Points on a hilly landscape, in no order, each with its height.
From any point a ball rolls to the lowest of the 2 points nearest to it. It stops when none of these is lower. Distance is the straight distance between rows; heights are no part of it.
K_94: [115 170 127 120 142  84  97  80  93  97 107 138 110  99 102 148 107 136
 107 137 110 154 126  97]  (h 279)
K_137: [165 162 131 145 118 143 160 167 136 131 185 154 129 129 116 121 137  88
 142 111 166  92 100  92]  (h 367)
K_561: [139 139  99 166 137  84  71  77 105  80 134 114 135 114 131 145 115  75
 100 109 133 157 164  80]  (h 203)
K_924: [123 138  88 160 127 122 142 141 151 114  93  63 114 148 161 107 135 108
 136  86 137 125 137 156]  (h 425)
K_578: [116 161 108 150 148 107  83  67  89  96 115 128  94  88 131 153 118  90
 108 123 127 149 151  84]  (h 242)
K_894: [165 149 188 129 133 185 138 164 137 153 140 111 124  82 157 117 148 131
 161 164 138 137 105 138]  (h 693)
K_887: [122  73 125 142 120 153  72 131  95 171 170 138 104 112 167 149 126 115
 110 106 164 134 123 113]  (h 223)
K_832: [137 114 131 148 132 115 101 104 150  95  88  72 189 170 128  71 126 118
 139 102 101 162 153 153]  (h 305)
K_28: [138 115 113 170 136 111  96 107 159 103 128  83 146 121 169 121 130  83
 132 115 146 152 181 128]  (h 730)
K_349: [163 171 125 157 134 167 130 156 148  98 167 139 130 112 138 134 138  60
 145  97 162 119  96 103]  (h 330)
K_180: [161  98  85 126 138 175  89 172 126 129 191 144 131 120 196 137 180  66
 127 134 169 139 138 111]  (h 427)
K_988: [119  63 192 119 124 114 163 114 100 176 123 175 157 108  80 122 133 171
 151 172 109 111 124 172]  (h 569)
K_771: [126  51 160 155 143 104 119 105 106 155 149 141 181 118 155 100 114 159
 140 126 133 143 138 185]  (h 613)
K_457: [121 170  88 109 133  67 104  98 102  64  83 114 167 158 115 152 116 149
  81 122  89 147 157 122]  (h 419)
K_198: [130 142 147 146 148 145  82 107 149 121 129  83 129  84 174 125 135 105
 142 123 121 166 148 136]  (h 720)
K_721: [137 113 158 161 130 107  86 101 117 113 106 110 191 141 136  88 110 125
 126 108 128 161 140 150]  (h 348)
K_773: [ 89  96 104  42 128 108 120  94 136 139 104 158 132 172 139 100 116 180
  93 127  89 137 135 162]  (h 372)
K_208: [146 190 164 127 114 145 155 150 154 106 124 131 143 108  98 145 135 117
 144 150 135 110 101 136]  (h 235)
K_605: [126 161 101  88  98 141 159 148 153 124  88 136 139 165 130 115 136 148
  96 103  91 104 109 161]  (h 406)
K_53: [119  80 104 112 130 180 119 159 115 179 203 163  64 120 156 118 139 109
 153 137 177 121 115  88]  (h 193)
K_991: [ 92 155  83 138 192 158 135  81 134 102  88 104  78  89 124 129 121 108
 182 118 143 137 129 133]  (h 264)
K_488: [116  98 130 110  78 114 190 180 118 190 135 132 137 177 113 108 138 192
  99 116 107  99  84 156]  (h 548)
K_902: [183  50 111 138 127 147 100 182  96 155 195 147 151 136 186 145 147  90
 136 138 187 132 107 115]  (h 374)
K_298: [106 218 153 114 125 135 147 102 158  74 101 118 144  88 112 148 143 122
 116 134  68 111 137 120]  (h 341)
K_893: [144 133 203 139  93 123 174 150 148 169 118 146  91 125  73 150 172 158
 128 194 118  84 159 131]  (h 115)
K_371: [ 60  77 110  50 126 101 130  86 118 143 105 180 115 170  79 125  94 185
 103 158  85 127 116 141]  (h 335)
K_119: [149 146  97 199 137 102  97  78 139  49 114  96 159 127 132 143 130  64
 107 103 110 153 176  71]  (h 150)
K_133: [114 185 128  87 122  86 127 122 110  48  82 138 166 127 111 172 113 154
  77 132  53 136 163 121]  (h 391)
K_907: [159 150 128 147 129 123 174 192 148 135 153 115 143 162 139 104 125 131
 156 117 163  96  90 122]  (h 414)
K_245: [106  80 123 119 167 157  54  95 103 125 150 145  89  92 136 151  94 101
 138 142 172 169 138 105]  (h 133)
K_551: [125 132 156 114 160 136 130 129 151 117 156 143 130  82 132 157 115 125
 161 165 165 131 134 155]  (h 487)
K_547: [105  92 187 117  83 117 167 137 137 187 112 152  83 148  73 129 154 166
 110 173  89  94 151 138]  (h 195)
K_618: [151 139 188 140 105 126 104 123  91 125 134 157 166 103 101 146 110 125
 105 110 125 135 112 136]  (h 358)
K_668: [160 103  77 172 119 167 103 150 155  97 161  98 126 124 166  89 152  12
 149  95 160 142 159  98]  (h 776)
K_912: [ 92 202 134 110 143 106 124  91 124  96  78 128 119  91 105 158 131 125
 122 149  89 134 138 111]  (h 312)
K_259: [ 92 159  77  79 137 134 112  87 130 117  52 115 104 148 124 103 127 152
 114 124  92 148 120 125]  (h 331)
K_556: [103 142 125 125 141 133 129 118 104 103 162 170  73  62 107 199 126  70
 136 141 158 112 141  99]  (h 131)
K_483: [141 135 166 135 107 119 167 163 124 177 153 136 114 139  99 156 132 151
 137 140 150  93  87 140]  (h 212)
K_784: [148 179 110 101 112 141 186 171 187 109 111 122 156 163 156 131 148 154
 121 122 111  85 121 156]  (h 436)
K_650: [141 148  96 181 127 121 108 109 166  70  78  57 167 157 123 100 125  68
 142  86 106 148 148 130]  (h 253)
K_757: [184 173 173 122 144 173 174 186 160 163 144 109 109 100 135 136 149 132
 182 182 126 126  99 112]  (h 678)
K_975: [107  73 171 119 135 100 134  85  93 142 131 184 175  94 108 112 109 180
 128 148 114 141 134 180]  (h 591)
K_391: [140 154  92 170 142 153 179 159 151 117 120  75 109 135 162  84 139 101
 148  68 137 103 143 115]  (h 384)
K_498: [ 90 108  91  61 117  81 107  91 111 106  90 151 138 164 141 147 118 172
  78 127  87 152 145 153]  (h 400)
K_521: [129 140 146 152  98 112 100 113 120 101 114 138 185 166 126 130 109 180
  84  81  80 127 137 127]  (h 454)
K_228: [102  91 141 145 132 111 115 130  99 156 137 129 113 128 114 141  82 142
 133 119 164 135 102 143]  (h 301)
K_917: [169 176 117 142 144 176 163 162 146 154 166 109  80  90 187 103 164 108
 157 118 152 121 121  96]  (h 289)
K_460: [ 91  87 147  80 133 148 157 143 145 158 109 153 125 150  65 110 108 174
 155 157 140 107  97 170]  (h 528)
K_158: [107 129  83 137 114 115 161 162 135 153 107  87 112 175 146 120 118 148
 128  89 143 109  98 165]  (h 469)
K_932: [ 91 109 107  99 113 115 174 161 132 175 132 122 114 183 106 124 111 161
 115 106 131 102  76 144]  (h 508)
K_580: [104 104 141 121 140 109  98  93 112 125  93 125 153 149 125  89  97 163
 133 119 125 156 131 166]  (h 389)
K_627: [145 205 143 168 125 161 134 129 154  94 130 122 136 106 126 136 135  94
 134  90 114 117 105 107]  (h 288)
K_837: [ 85 157  88 115 163 121 114  72 137  92  56  83 116 119 131 115 130 115
 153 126 111 152 130 139]  (h 295)
K_341: [104 160 146 111 109  95 131 132 112 121  90 124 127 125 119 166 106 157
  89 126 100 110 131 157]  (h 327)
K_525: [144 128 104 128 146 179 112 145 165  99 199 134 145  89 202 131 180  48
 148 149 164 144 146 111]  (h 451)
K_801: [150  53 104 191 122 107  84 117 140 120 179 108 175 154 150  99 115  86
 114  91 152 158 155 111]  (h 752)
K_478: [110  84 117 159 115 107  85 123  85 157 160 111 111 129 141 148 100 120
 106  99 155 142 103 112]  (h 291)
K_376: [ 58 113 109  83 142 109 130  83 123 141 110 157  87 138  89 139  88 188
 122 151 101 121 140 125]  (h 300)
K_50: [158  70 109 168 122 155  79 152 135 116 184 112 156 142 153  93 133  38
 121  95 164 149 143 107]  (h 765)
K_805: [ 97  79 105 114 139  69  77  71 103 114  87  91 154 178 118  92 112 160
 119 140 122 182 138 145]  (h 426)
K_467: [152  76 105 201 111  95  98  96 163 109 145  84 168 148 150 114 111  88
 116 103 129 148 195 108]  (h 740)
K_384: [145 131 178 136  87 115 132 131 101 117 121 162 193 138  90 142 108 162
  94 110  94 103 124 138]  (h 405)
K_601: [188 152  98 109 145 184 160 192 111 176 174 134  77 110 171 102 178 101
 162 144 154 122 118  56]  (h 211)
K_293: [121 161 113 141 153 159 178 153 143 146 133  93  81 102 151  79 137 115
 163  88 153 113 116 116]  (h 340)
K_479: [147 121  92  96 124 200 131 191 106 182 194 167  71 122 154 122 171  91
 146 161 158 126 120  74]  (h 113)
K_193: [163 135 140 124 153 137 121 142 161 109 200 151 132  90 163 156 154  90
 150 162 166 133 129 121]  (h 471)
K_161: [132 153 144 110 100 111 164 164 125 151 113 125 111 133 113 179 137 165
 111 157 126  92 112 167]  (h 276)
K_904: [206 148 170 110 122 143 194 185 145 191 128 121 125 138 136 107 157 168
 164 182 116 112 124 114]  (h 656)
K_466: [122  95 111 129 104  96 109 105 133 101  95 134 206 185 153 120 113 176
  72  91  85 126 154 146]  (h 492)
K_299: [ 76 126 164 107 108 108 142 108 131 166 113 148  74 125  83 138 110 163
 110 162 105 110 146 140]  (h 258)
K_734: [106 165 104  88 126 149 121 122 128 135  75 101 115 154 128  88 118 149
 117  92 108 137 114 159]  (h 365)
K_269: [141 161 106 174 144 117  93  77 159  41  71  77 174 124 126 133 130  87
 126 112  96 159 151 101]  (h 204)
K_994: [123  98 153 101 163 147 157 147 147 144 151 151 116 122  98 131  99 160
 175 163 170 111 111 156]  (h 505)
K_898: [118 182 152  72 115  87 116 111  89  95  76 154 134 117 100 163 116 163
  71 150  61 127 161 142]  (h 366)
K_80: [ 99 151  87 159 148 124 147  99 107 109 135 127  67  72 137 183 129  98
 147 114 164 114 137 114]  (h 182)
K_728: [181 111 175 122 103 117 212 178 150 197 143 139 129 170  97 102 165 192
 152 170 105  92 124 127]  (h 631)
K_405: [107  99  43  99 135  59  79  79 101  91  68 116 139 199 117 114 119 152
  93 146 116 180 121 116]  (h 459)
K_190: [195  89 144 147 129 140 132 176 109 169 188 140 154 134 162 123 143 130
 145 133 167 127 105 117]  (h 304)
K_775: [147  90 169 139 120 133 140 160 100 172 166 146 138 129 119 134 124 146
 135 123 163 118  84 137]  (h 213)
K_982: [164 170 105 167 121 128 170 162 166 113 141 123 147 164 145 129 139 145
 124  96 130  82 120 127]  (h 453)
K_688: [115 179 178 108 107 131 169 132 162 127 113 139  98  95  70 151 157 127
 130 177 117  93 136 130]  (h 184)
K_311: [140 136 181 133 142 189 106 127 125 138 141 120 114  60 169 113 136 125
 144 132 139 147 124 141]  (h 707)
K_872: [183 157 159 187 107 161 139 180 140 117 152 128 155 141 155 134 128 154
 126  85 127 113 128 107]  (h 499)
K_263: [ 90 128  79 153 158 123 136  91 128 126 105 111  79 122 122 132 106 112
 160 101 161 112 135 133]  (h 231)
K_407: [130  82 167 119 100 126 206 176 121 209 130 140 116 165  82  87 151 184
 149 156 108  97  88 144]  (h 598)
K_964: [106 151 175 111 132 112  95  88  96 136 129 149 128 101  85 129 105 140
 121 141 121 150 118 117]  (h 314)
K_691: [101 135  53 105 137  53 108  88 121  66  67 117 143 180 115 136 122 128
  88 119  99 139 128 117]  (h 442)
K_418: [102  59 117 120 121 169  93 138  89 174 196 163  76 102 126 147 119  93
 122 130 165 137 101 109]  (h 254)
K_353: [109 119 121 106 150 161  77 107 107 117 160 169  89  62 131 176 121  81
 138 146 158 141 142 119]  (h 86)
K_257: [ 97  86 182  76 118 140 147 112 132 160  96 172 134 125  58 126 120 185
 148 185 102 116 127 174]  (h 549)

For each start below, name the point where the ball stops.
K_405 -> K_119
K_193 -> K_483
K_259 -> K_353
K_691 -> K_483
K_872 -> K_893
K_982 -> K_893
K_311 -> K_479
K_488 -> K_479
K_466 -> K_893
K_975 -> K_483
